Each row is a point on a tangle of strands that fork, close into loops and nearly touch. The rows are in no order.
In the rows, 128 means zero.
Points whose rows are less than 34.3 apart are linked; no others are. Some points are linked to none.
J_469: [176 154 130  99 147 123  99 104]
J_60: [155  79 124 115  89 170 157 159]
J_397: [104 103 125 185 135 149 113 168]
J_461: [185 151 123  86 137 130  99 108]
J_405: [127 167 153 100 175  81 110 106]
J_370: [130  57 139 164 137 155 126 160]
J_197: [139 157 165 128 148  86 132  97]
J_324: [134 162 147  92 197 103  84 120]
J_138: [168 149 132 129 121 127 118 111]
J_577: [126 159 115 165 119 133 111 144]
J_75: [161 164 144 129 139 100 117 114]
J_338: [103 143 127 150 123 127 116  74]
J_581: [ 92 171 134  86 182  76 107 116]
J_793: [ 98  92 151 183 139 135 136 150]
J_351: [ 86 168 135 147 131  93 133 115]
J_507: [140  50 125 145 125 164 132 160]
J_137: [111 118 124 185 127 144 119 167]
J_872: [124  43  96 111 121 173 119 172]
J_847: [104 162 135 123 140 102 114  68]
J_916: [ 76 158 112  67 170  60 154 111]
J_651: [161 124 104  99  87 160 131 104]
J_30: [183 128 124 121  93 147 151 147]
J_708: [170 149 107 122 106 142 119 133]
J_9: [142 149 133 130 130 122 114  79]
J_857: [139 166 149 110 168  90 100 100]
J_114: [110 139 131 184 127 132 126 160]
J_65: [119  36 103  93 116 169 132 171]
J_804: [136 130 105 167 113 154 115 166]
J_873: [133  91 106  96  84 169 151 191]
J_760: [125  50  99 130 125 175 116 173]
J_556: [ 71 154 137 158 128  86 158 136]
J_220: [116  39 107  93 101 180 141 164]
J_431: [ 72 165 125 103 143  65 159 107]
J_364: [108 165 148 165 129  90 146 141]
J_509: [ 95 173 135 127 143  81 126 106]
J_188: [ 78 167 138 140 134  74 163 138]
J_391: [163 135 129 121 116 140 122  80]
J_693: [170 140 100 105  88 152 136 158]
J_342: [110 169 154 145 141  81 145 126]
J_893: [106 130 131 159 118 138 118  85]
J_53: [175 113 119 112  85 156 156 148]
J_614: [133 151 109 135 121 138  99  89]
J_860: [ 93 177 138 108 155  70 131 109]
J_464: [143 134 104 157 107 158 117 154]
J_94: [129  53 110  96 103 167 145 195]
J_441: [ 81 168 131 104 153  67 146 105]
J_931: [104 111 124 168 117 156 122  94]
J_808: [118 159 139 115 149 104 102  70]
J_344: [123 108 141 178 118 146 132 128]
J_709: [172 144  99  89  91 150 130 143]
J_450: [126 103 103 163 117 167 113 167]
J_477: [166 129 143 151 111 136 144 128]
J_452: [143  55 128 135 113 167 144 159]
J_276: [150 108 104 105  84 169 150 178]
J_70: [139 126 133 154 108 152 128  97]
J_180: [150 151 157 154 127 107 138 118]
J_386: [118 165 162 113 156  73 137 100]
J_869: [170 135 111  99 100 149 122  94]
J_825: [128  68 108  98  91 171 149 190]
J_964: [182 148 113 106 107 137 121 127]
J_686: [165  92 123 110  83 167 164 156]
J_600: [ 75 161 119  64 181  65 136 116]
J_174: [122  54 119 145 120 178 123 133]
J_390: [150 140 133 135 118 135 117  80]
J_32: [128  61 106 115  99 183 138 144]
J_991: [171 152 144  98 164 112  94  99]
J_488: [177 128 130 133 104 146 145 134]
J_401: [164 156 149  91 178 109  88 109]
J_265: [149 111 104  92  76 171 143 118]
J_803: [115 160 164  87 188  72 121 106]
J_59: [129  57 110 132 109 184 128 144]
J_953: [114  72 125 161 119 171 121 122]
J_383: [119  80 145 180 136 149 129 154]
J_275: [166 143 152 158 121 121 137 127]
J_479: [150 168 145 119 155  97 108 108]
J_781: [141 154 167 146 135  92 140 105]
J_495: [108  94 124 168 118 164 121 114]
J_82: [ 93 168 142  82 197  80  97 121]
J_404: [151 162 149  92 188  99  89 117]
J_656: [ 63 136 138 172 128 101 155 144]
J_597: [ 64 118 145 178 134 116 148 139]
J_470: [187 148 117  97 118 131 113 116]
J_210: [ 67 164 121 122 132  75 161 110]
J_802: [111 164 163  94 175  62 138 108]
J_944: [116 168 147  89 198  93  89 120]
J_761: [152  82 126 136 101 172 147 151]
J_494: [162 126 101 105  81 161 145 173]
J_641: [138 157 132 119 139 114 104  73]
J_480: [ 95 174 145 130 145  66 151 128]
J_230: [ 71 164 128 141 131  86 145 108]
J_927: [120  64  95 147 126 173 110 171]
J_564: [126  54 111 102  94 181 148 148]
J_591: [100 159 128 133 129 113 113  72]
J_362: [168 131 120 112 107 144 127  88]
J_425: [154 148 106 140 104 146 118 137]
J_990: [121  87  96 158 121 173 109 170]
J_7: [ 80 101 147 184 136 127 139 140]
J_989: [146  91 122 138  98 176 141 117]
J_831: [112 152 146 177 129 107 140 151]
J_121: [124 138 141 179 126 129 132 153]
J_612: [ 77 170 125  72 186  67 124 120]

A tip is a point with one link. Name the tips that can be reached along the links from each point below, in the order of the rows.
J_180: J_397, J_75
J_804: J_916, J_265
J_276: J_94, J_709

A fork is a point with three links, a tip a point with one. Leave the first point through the second and follow the links. Name the first fork or tip that comes.
J_82, J_581: J_916
J_825, J_873: J_709
J_390, J_391: J_265
J_802, J_803: J_75
J_709, J_693: J_94

A piece is all that can be reached along the links. How many separate loops has the piece of each point below (a circle has one, a figure eight two, a Y none), and how many tips (points with one link)?
J_94: loops 0, tips 2
J_857: loops 0, tips 2
J_953: loops 0, tips 2
J_431: loops 1, tips 0
